A landscape with many peaks, sampled at points; each row gives a point and its height.
From any point a climber takes the steepest step (rise divided by distance) to one of its 2 nearest points. It stops when none of these is higher. Distance is the straight distance between rows; heights are no part of it.
tega: 166 107 107 150 138 87 175 128 77 126 124 126 117 140 135 140 168 142 126 78 139 138 129 140  height 25.3
mosa: 141 123 153 150 126 108 146 63 130 102 104 106 124 165 129 155 84 166 99 107 118 94 101 120  height 11.1
tob: 141 117 144 102 124 139 150 153 121 105 133 129 122 114 144 124 118 126 122 124 92 161 133 123  height 34.3
vuvoz: 118 125 163 136 142 93 118 112 136 145 114 109 168 135 137 117 90 144 133 138 144 118 113 112  height 23.1
nono: 141 132 117 117 109 158 84 151 160 137 119 139 133 109 126 73 114 117 122 143 165 158 122 122  height 28.9
tese: 160 85 136 135 140 128 187 140 123 84 112 123 111 122 125 162 132 125 134 149 148 146 109 161  height 53.5
Bam: 96 155 114 102 100 164 123 181 104 101 142 130 118 87 113 125 174 101 147 149 102 109 154 143  height 15.5
Zun: 125 137 67 125 142 174 89 136 129 131 136 152 130 143 149 112 130 91 132 138 160 138 104 124  height 23.9
fuvaz: 118 168 104 121 147 152 121 118 120 118 126 143 125 125 161 117 126 107 151 132 136 110 167 99  height 24.0
Vodo: 127 90 153 132 127 107 123 113 125 159 136 132 119 149 129 170 110 138 115 135 105 159 143 137  height 27.5
Kod: 125 145 123 114 113 95 169 153 126 113 145 126 131 121 115 144 144 166 131 128 93 125 116 147  height 48.9
Fil: 148 107 147 125 105 144 93 131 188 155 131 133 140 119 102 92 101 126 103 123 157 176 114 134  height 26.6
Zagen: 121 101 136 116 152 117 117 101 154 127 121 145 128 161 160 118 119 125 115 118 143 149 113 106  height 40.6
lidod: 153 115 73 147 165 100 162 138 86 112 113 137 115 133 127 157 180 117 131 108 167 137 110 145  height 28.4
Buvu: 131 102 133 163 135 70 173 97 118 120 120 115 114 134 125 178 129 144 132 121 143 119 123 140  height 12.5
Sedi: 141 166 148 143 98 107 96 128 174 167 127 121 152 121 116 82 108 154 92 130 140 150 137 107  height 15.6
nibig: 144 129 109 126 138 121 157 129 96 118 133 116 118 145 141 139 130 129 171 144 132 114 147 150  height 34.7
susav: 124 131 144 114 111 128 101 118 179 156 128 123 143 123 110 97 140 110 133 138 134 173 167 102  height 60.6
zisak: 151 156 184 140 94 101 97 116 171 182 137 104 138 131 89 52 144 129 116 112 136 132 182 127  height 9.8
vizi: 92 162 95 124 138 150 96 146 104 162 129 155 132 135 109 122 157 129 134 116 107 91 144 122  height 36.4
Tufu: 107 85 158 120 141 107 128 133 172 110 126 131 143 111 120 160 111 124 109 149 124 163 90 132  height 11.0
tum: 152 101 166 161 140 123 82 102 191 146 130 128 144 140 114 115 78 125 107 113 137 168 112 122  height 24.2
Fak: 108 119 113 114 113 141 133 122 105 137 141 112 96 96 126 126 144 117 147 107 99 125 168 124  height 46.4
pano: 133 146 80 113 164 163 84 121 154 127 119 123 129 127 129 119 114 96 118 173 186 141 110 131  height 21.4
zaru: 135 122 107 166 173 110 177 114 119 92 92 107 127 129 144 141 139 142 132 118 124 122 112 110  height 34.4
bol: 123 147 75 157 145 173 110 170 86 68 114 172 117 128 115 169 147 96 146 163 139 107 142 144  height 45.7
sunop: 100 125 104 144 102 134 106 105 108 143 116 114 116 136 120 113 132 161 142 113 107 91 139 121  height 26.0
legor: 99 174 114 126 99 144 88 120 144 183 143 149 114 135 106 92 155 137 118 113 112 103 152 109  height 45.5
Gaf: 170 119 173 167 125 94 200 126 119 108 119 125 132 119 111 164 140 164 102 71 125 121 128 139  height 36.0
Dab: 116 155 118 119 119 143 85 134 153 171 129 150 125 116 104 84 156 105 141 141 146 128 171 108  height 54.5
kuga: 137 147 90 163 139 110 161 114 96 97 95 123 119 141 126 121 151 161 144 91 114 82 126 113  height 29.4
Zofip: 114 147 82 123 146 183 120 157 90 132 110 157 126 124 121 147 149 105 125 126 127 120 142 127  height 30.6
Nika: 119 170 105 136 148 147 114 98 165 127 116 124 139 138 153 103 110 123 136 144 164 115 128 99  height 20.8
buza: 119 189 119 106 112 172 88 155 96 147 157 156 116 119 147 111 143 118 107 131 132 100 168 145  height 40.3
mon: 145 111 163 110 110 118 103 119 155 134 150 118 142 129 152 92 92 123 139 132 153 152 143 128  height 51.2
gam: 112 175 176 123 100 116 84 115 121 174 140 103 116 122 113 67 148 150 106 117 100 86 151 113  height 4.0
Goze: 122 111 111 122 155 142 100 102 136 142 113 98 131 133 125 114 86 144 124 121 154 106 92 138  height 21.3
fene: 141 130 112 77 112 165 97 144 128 139 134 125 140 146 113 118 132 109 154 169 134 153 135 143  height 14.5
Bagad: 89 133 95 132 91 153 99 135 136 139 124 139 111 106 120 122 131 144 136 143 135 114 133 126  height 21.7
gedu: 127 118 166 92 104 116 117 130 114 139 150 118 132 140 154 112 130 139 135 140 122 135 164 147  height 45.6
Figam: 120 114 129 108 112 145 109 103 151 141 134 140 93 126 133 112 126 117 145 124 118 147 171 105  height 53.8
kival: 143 113 129 101 126 155 116 148 134 112 120 139 130 126 154 107 112 109 114 152 142 174 108 115  height 31.3
ved: 103 147 149 98 88 159 134 163 110 152 159 129 111 94 127 122 168 85 135 164 121 126 153 136  height 17.3
Mup: 138 134 188 139 103 101 102 77 171 155 141 140 125 146 109 120 79 137 121 108 131 106 129 110  height 70.0
nimin: 125 138 126 101 108 113 129 124 111 141 147 150 106 139 157 125 124 153 98 96 115 124 126 128  height 30.2
zipi: 117 97 92 121 163 144 113 133 105 149 102 117 123 132 120 146 125 118 122 144 140 144 107 138  height 15.0
dibi: 128 151 111 108 121 139 130 154 77 153 155 111 131 125 131 132 152 118 152 145 114 114 159 158  height 30.7
Mur: 148 88 185 140 140 100 154 139 114 105 135 116 154 137 134 151 121 137 137 95 85 151 145 145  height 33.1
Vem: 103 145 125 95 121 125 117 149 130 151 128 122 153 114 122 124 155 126 118 142 94 161 142 113  height 59.5
vep: 139 117 163 129 99 96 109 101 147 135 166 135 117 135 157 127 76 135 115 107 130 141 130 124  height 57.6
sura: 119 138 91 116 133 127 127 114 131 131 122 143 114 154 145 147 119 162 88 126 131 130 96 132  height 24.7
mibov: 161 126 80 141 124 144 161 165 88 69 100 116 135 127 119 162 190 104 149 160 165 142 121 156  height 60.0
Nore: 130 164 135 88 99 139 99 153 107 139 144 123 133 110 149 104 122 127 123 153 150 129 159 143  height 45.8
vasam: 112 95 113 155 161 110 122 111 164 135 131 123 114 132 123 140 111 131 128 171 133 121 67 123  height 14.7
Pur: 142 94 113 128 158 127 138 124 118 126 125 97 131 138 129 147 99 143 118 135 135 136 86 159  height 17.6
Pamu: 127 130 100 142 167 149 138 136 120 98 97 112 137 119 160 134 126 108 127 180 149 139 109 117  height 41.0
Tage: 110 172 97 141 125 168 65 171 90 118 139 169 144 126 135 122 131 114 129 149 142 98 159 140  height 35.2
fovu: 126 121 112 111 130 144 80 117 139 161 116 127 126 127 115 87 108 134 124 106 148 135 129 120  height 25.5
Zudef: 136 107 175 142 155 123 134 95 151 130 139 118 160 149 145 159 76 118 106 99 133 142 111 132  height 30.5
zad: 118 152 191 107 110 115 99 122 145 169 149 107 130 115 126 75 149 126 112 118 115 132 179 117  height 7.3
Vovut: 119 148 147 131 121 100 98 98 131 170 132 124 132 120 124 75 123 114 140 101 125 106 152 80  height 16.4
kedo: 122 134 103 96 112 177 107 178 74 78 106 140 137 133 127 142 173 78 143 148 133 128 150 144  height 59.2
Sir: 101 122 166 122 112 119 138 109 108 148 135 109 95 113 114 112 147 140 128 91 73 96 163 115  height 37.3
Nida: 130 154 86 145 117 95 174 141 109 99 119 118 136 118 127 159 167 163 124 122 136 119 120 148  height 43.0
molob: 139 171 112 130 112 108 90 97 167 147 132 116 148 139 142 96 102 139 109 134 171 135 123 108  height 18.0
sipi: 119 119 162 169 116 101 139 99 151 132 135 111 138 113 125 147 80 142 121 112 92 120 112 103  height 19.6
nev: 123 146 91 99 127 136 145 161 96 85 107 124 154 134 131 152 175 124 143 153 131 133 138 150  height 64.7
nisa: 135 163 107 101 133 128 105 128 156 135 136 140 126 148 121 117 110 155 138 155 123 127 124 126  height 19.9
Zefur: 134 103 115 128 114 148 179 158 106 94 106 127 123 120 131 161 161 94 146 167 151 146 106 140  height 56.9
kasi: 105 110 140 114 88 150 119 142 131 161 129 133 116 98 123 129 132 107 129 163 141 147 140 127  height 19.3
zol: 117 116 187 142 131 126 153 124 134 149 134 118 134 97 127 142 99 125 122 111 88 133 153 107  height 23.3
Tisab: 130 77 136 152 177 97 153 129 155 91 123 124 118 125 130 159 123 129 104 160 128 136 67 140  height 12.7
nokeb: 115 178 119 137 106 137 153 159 77 121 141 107 137 112 153 123 181 141 110 113 102 101 157 148  height 45.4
rida: 127 149 101 112 142 178 110 145 111 149 129 158 121 119 142 105 138 77 137 128 135 137 152 104  height 27.1
pizon: 115 121 93 122 126 155 148 127 154 113 136 139 100 113 129 155 114 118 132 164 144 130 93 133  height 18.3
ged: 157 129 69 160 143 156 151 170 91 70 103 152 112 114 104 134 180 139 149 108 141 112 127 153  height 54.0
Dunir: 123 101 93 87 124 151 119 138 100 126 124 122 116 135 117 157 143 106 145 151 138 152 134 152  height 12.8
Mudim: 151 137 151 141 105 98 199 152 113 110 139 113 124 100 112 140 170 160 120 92 111 121 135 153  height 42.4
reso: 141 68 154 109 151 134 110 110 169 115 135 145 117 157 133 128 105 110 140 141 135 166 119 129  height 45.3
Tava: 129 148 147 141 86 120 121 104 141 166 144 132 130 154 123 105 107 167 107 106 95 104 108 105  height 1.7
ded: 140 161 93 138 114 119 170 169 76 117 143 127 125 96 120 146 178 133 132 114 126 108 140 162  height 40.4
tef: 138 109 164 158 166 119 114 94 177 134 134 104 154 136 135 116 73 128 123 135 149 127 90 116  height 26.2
gim: 139 102 194 125 118 94 129 115 130 130 165 151 130 149 123 157 102 134 117 65 91 118 120 144  height 43.1
takom: 132 161 122 132 103 112 162 128 87 141 147 117 126 136 151 129 145 152 106 88 105 98 129 137  height 37.4
Tenol: 117 147 74 162 133 146 154 119 126 94 119 124 121 129 132 140 136 144 153 125 133 83 113 131  height 24.8
rike: 114 122 117 139 139 143 111 122 169 142 118 143 109 105 126 122 101 130 109 166 164 132 93 114  height 16.5
Kapi: 123 105 135 136 119 116 140 119 103 165 132 125 104 136 114 144 112 150 138 122 115 108 128 143  height 32.5
zud: 114 125 94 134 144 134 153 111 150 118 123 120 104 121 105 150 115 145 148 133 111 109 106 126  height 21.1
gasu: 136 122 149 139 155 107 131 91 155 133 124 146 125 169 131 118 96 138 136 111 107 113 102 91  height 34.2
rup: 167 125 84 157 155 131 180 156 117 73 94 123 115 111 110 141 178 142 135 125 127 151 113 132  height 49.8
Pibal: 142 151 86 162 122 186 141 190 68 71 122 164 131 118 104 153 181 104 138 124 133 106 148 158  height 49.4
Sivad: 117 143 69 153 153 161 117 160 110 82 102 146 130 121 137 150 149 94 134 189 144 126 102 125  height 43.3
vonen: 124 108 142 119 171 115 170 103 145 113 125 136 132 139 148 165 115 109 106 113 142 141 107 121  height 35.7
pesup: 127 98 141 114 127 131 126 151 158 136 139 129 134 98 95 134 94 111 145 158 111 161 96 126  height 9.5
reg: 158 92 151 151 152 98 179 139 99 117 118 118 149 151 139 134 129 146 134 99 127 134 112 145  height 28.8
Voriv: 134 123 119 96 122 145 111 119 161 143 135 120 139 154 126 136 113 138 128 168 152 152 112 150  height 17.0
Lalir: 148 70 156 112 161 137 148 137 131 100 108 137 113 137 134 144 114 108 140 164 132 153 107 133  height 49.6
Boda: 138 89 183 165 152 97 120 98 167 105 142 157 132 158 132 150 87 126 140 100 96 111 94 119  height 26.9
kivez: 111 128 116 103 106 157 127 168 124 94 109 125 134 96 128 120 145 104 159 176 125 136 133 118  height 13.9
zefal: 139 142 144 142 106 114 128 79 109 145 124 102 137 148 132 121 76 146 107 96 117 91 98 106  height 6.1
Sese: 89 171 136 113 112 136 112 162 105 144 139 119 142 103 145 95 174 127 115 131 102 113 153 122  height 52.2
bafet: 137 103 145 98 128 115 144 107 132 107 138 116 121 148 136 143 111 139 161 126 122 130 150 149  height 39.6
sosar: 117 128 113 130 148 141 153 138 124 106 99 122 142 125 153 126 131 140 121 129 116 138 121 110  height 38.0
tulup: 141 97 158 174 142 81 153 87 128 98 124 103 127 134 136 163 87 137 121 101 118 113 103 127  height 15.7
Luf: 119 113 162 138 134 111 175 125 106 149 118 131 105 115 108 153 134 144 116 90 98 108 143 127  height 28.7
ludo: 131 110 209 120 117 104 89 112 164 155 159 150 149 141 105 141 86 127 127 89 125 121 132 147  height 56.0
biz: 124 101 96 113 166 117 166 121 122 97 119 143 119 145 144 143 157 111 132 105 154 132 98 134  height 31.4
Dur: 139 155 157 133 93 73 94 90 174 165 149 117 148 139 103 67 126 119 134 99 142 126 153 96  height 12.6
Lenez: 104 137 141 122 129 97 123 112 107 153 127 100 158 120 143 113 124 126 146 118 127 114 145 104  height 20.0
Lopal: 112 128 169 97 123 112 118 128 171 149 144 138 150 125 106 123 128 126 124 119 93 159 142 113  height 68.7

Call two points neighbours if one is among the 2 nearest of the other. Go from one point of each pair to the other, from neighbour to neighbour, staying as high as possible. Name the lowest point that can't be avoided.
Kapi, Kod | Luf
Nore, Mup | gedu
Kod, nokeb | ded

Write out the way that a climber takes from each point below.
Tenol | kuga > zaru > sosar > Pamu > Sivad > bol > Pibal > ged
pano | Zun > rida > Zofip > vizi > legor > Dab > susav > Lopal
kival | tob > sosar > Pamu > Sivad > bol > Pibal > ged
molob | Nika > fuvaz > rida > Zofip > vizi > legor > Dab > susav > Lopal
